Each row is a point on a tangle of strands that fork and nearly touch. The rows are in no order.
Two points are linked if the straight distance between their rows is under 35. Some points are linked to none.
fov: [-17,42,-24,6,2,-15,22,-48,71,0,6]
duso: [-1,-13,-7,-20,10,0,-70,-22,-51,-30,-10]
pena: [-6,-5,-10,-21,5,-11,-75,-23,-42,-39,-15]
Kamap: [34,16,-22,7,25,23,15,-10,47,-4,19]
rap: [56,10,-36,2,28,33,39,24,31,-6,31]
zuv: [57,-8,-34,6,22,32,9,8,28,-25,29]
lazo: [-3,-20,6,13,-5,-16,-20,-7,-24,1,0]
fepo: [24,-20,1,-17,22,9,-56,-8,-51,-14,-3]
bon: [-9,-40,44,2,-8,12,4,62,-64,21,-9]
rurim: [-39,-36,52,7,-16,10,-27,29,-42,7,-21]
nes: [61,-12,-12,-9,33,33,-6,35,-29,-18,22]
lik: [-30,9,-8,0,-21,-39,-50,-22,-3,-42,-18]
Lile: [40,31,-25,-5,25,24,55,5,48,17,22]
Ruzel: [21,39,-13,-16,-5,-3,97,1,29,43,19]
sogo: [12,-23,10,7,-3,-4,22,50,-50,28,6]
Tunog: [61,-20,-15,-14,29,36,-22,18,-30,-25,16]
zaro: [-4,29,-9,-9,-20,-11,77,-38,61,31,6]
lun: [38,1,-39,10,16,25,9,-17,57,-31,28]
teku: [4,-43,8,-15,1,-6,-53,-3,-75,-7,-10]
Roko: [-11,-39,21,10,-16,-3,-13,19,-35,8,-7]
vezev: [21,29,-13,-2,9,-1,58,-16,42,34,10]
Tata: [-29,-42,60,3,-12,12,-22,44,-59,16,-21]
razog: [20,38,-21,-2,17,10,44,-30,69,17,15]
Nof: [7,-51,12,-16,-2,-2,-49,11,-83,-3,-11]
voka: [-16,43,-23,1,-4,-12,39,-51,73,10,7]
kalep: [-17,-27,32,10,-15,8,16,40,-25,28,-13]
relag: [-86,22,42,7,-30,-10,-6,-1,22,3,-38]
Pib: [31,22,-34,5,19,27,35,-18,75,-7,22]
pasa: [26,-33,10,-6,7,-5,-23,23,-68,9,1]
Metog: [23,-10,-1,6,10,-7,20,38,-41,27,13]
Keb: [-5,32,-15,4,-5,-9,46,-40,59,23,6]
buk: [60,-2,-37,4,25,33,20,23,25,-21,32]
neki: [-89,25,55,6,-25,-8,1,-5,12,26,-40]
Gebot: [20,37,-16,-9,-1,-4,77,-22,51,36,11]
kopig: [-52,16,-6,13,-36,-39,-19,-18,35,-32,-23]
seki: [22,38,-11,-13,-8,-6,92,-14,41,41,14]
bori: [37,-23,-7,-24,27,27,-55,-2,-47,-23,1]
ver: [6,-58,23,-13,-8,2,-38,31,-89,3,-13]
Zag: [-2,-9,3,14,-2,-15,-11,-11,-8,6,3]
gafes: [-96,22,63,7,-26,-24,-3,-5,-6,40,-43]
kaleb: [51,-4,-5,-4,35,25,-5,32,-22,-7,22]
nalut: [-20,-35,13,0,-17,-11,-41,-1,-47,-12,-10]
lupok: [25,30,-24,2,20,20,38,-22,70,7,19]
soz: [49,21,-34,-2,28,33,51,20,41,5,29]
Segi: [-19,-26,10,6,-16,-16,-32,-6,-35,-12,-6]
rari: [-8,-38,8,-10,-8,-11,-50,-5,-60,-14,-11]
disif: [38,11,-41,8,17,28,27,-19,73,-17,25]
tuken: [7,-49,30,-3,-9,6,-6,60,-77,15,-4]
nivo: [-29,6,-4,11,-29,-6,42,-20,39,23,-6]
mig: [36,0,-3,2,24,-1,12,34,-37,21,17]
teziz: [-2,13,-8,9,10,-13,-17,-29,19,-9,8]
nopul: [12,-21,-4,-20,17,4,-62,-17,-52,-21,-5]
mekag: [-33,13,-5,1,-29,-45,-50,-19,9,-48,-28]
Miz: [-21,-41,63,0,-6,16,-14,61,-68,25,-21]
Matub: [52,-8,-38,5,17,28,4,-5,40,-31,28]
Bunu: [-70,21,7,11,-42,-18,5,-14,48,-13,-28]
gulu: [-8,40,-26,6,12,-3,-7,-38,67,-28,11]
lupen: [-14,0,-7,-13,-4,-22,-66,-26,-28,-42,-14]
zage: [19,-31,11,2,1,-7,-14,22,-56,12,1]
furi: [7,-32,13,7,-5,-7,-6,24,-43,15,-2]
roni: [-77,23,19,10,-39,-9,7,-10,44,-7,-32]
rete: [-57,23,-8,12,-39,-33,-5,-20,47,-23,-25]
zudut: [46,3,-4,-1,33,14,5,28,-23,9,18]
Binug: [-75,3,63,9,-18,-4,-13,9,-12,28,-33]
dud: [-6,1,-5,12,0,-16,-17,-19,3,-3,5]
sive: [-31,-36,32,12,-19,2,-19,19,-30,2,-15]
Bod: [11,38,-19,-3,7,0,49,-37,67,22,9]
mip: [-39,20,-7,8,-32,-48,-38,-21,28,-40,-28]
lipin: [26,45,-20,-21,8,8,98,13,16,39,33]
Bidot: [32,34,-19,-5,21,10,60,2,41,30,17]
lamit: [11,-33,14,5,-3,-1,15,60,-64,25,6]
zami: [-14,45,-25,7,8,-9,7,-45,76,-14,8]
ton: [-8,32,-18,11,11,-10,-12,-37,48,-20,9]
danok: [-23,-5,-2,-3,-16,-28,-52,-21,-21,-36,-13]
Viner: [50,-21,-8,-16,29,31,-37,7,-35,-21,8]
Redip: [-79,22,34,7,-32,-2,7,-8,34,4,-32]
fuvat: [-9,25,-14,9,6,-15,-16,-33,34,-17,9]
Muza: [3,-56,32,-9,-10,6,-25,46,-86,8,-10]

A fork is a point with three links, a tip a point with one. Leave the first point through the second and follow the links. Name the first fork or tip that comes.
kopig; rete | gafes
Lile; Bidot | lipin
rurim; sive | pasa

Name the points in between on the shortest way along the links from the first point to the second, in order.
nes; bori | Tunog > Viner
furi; tuken | Roko > sive > rurim > Tata > Miz > bon
nalut; dud | Segi > lazo > Zag
lazo; gulu | Zag > dud > teziz > fuvat > ton
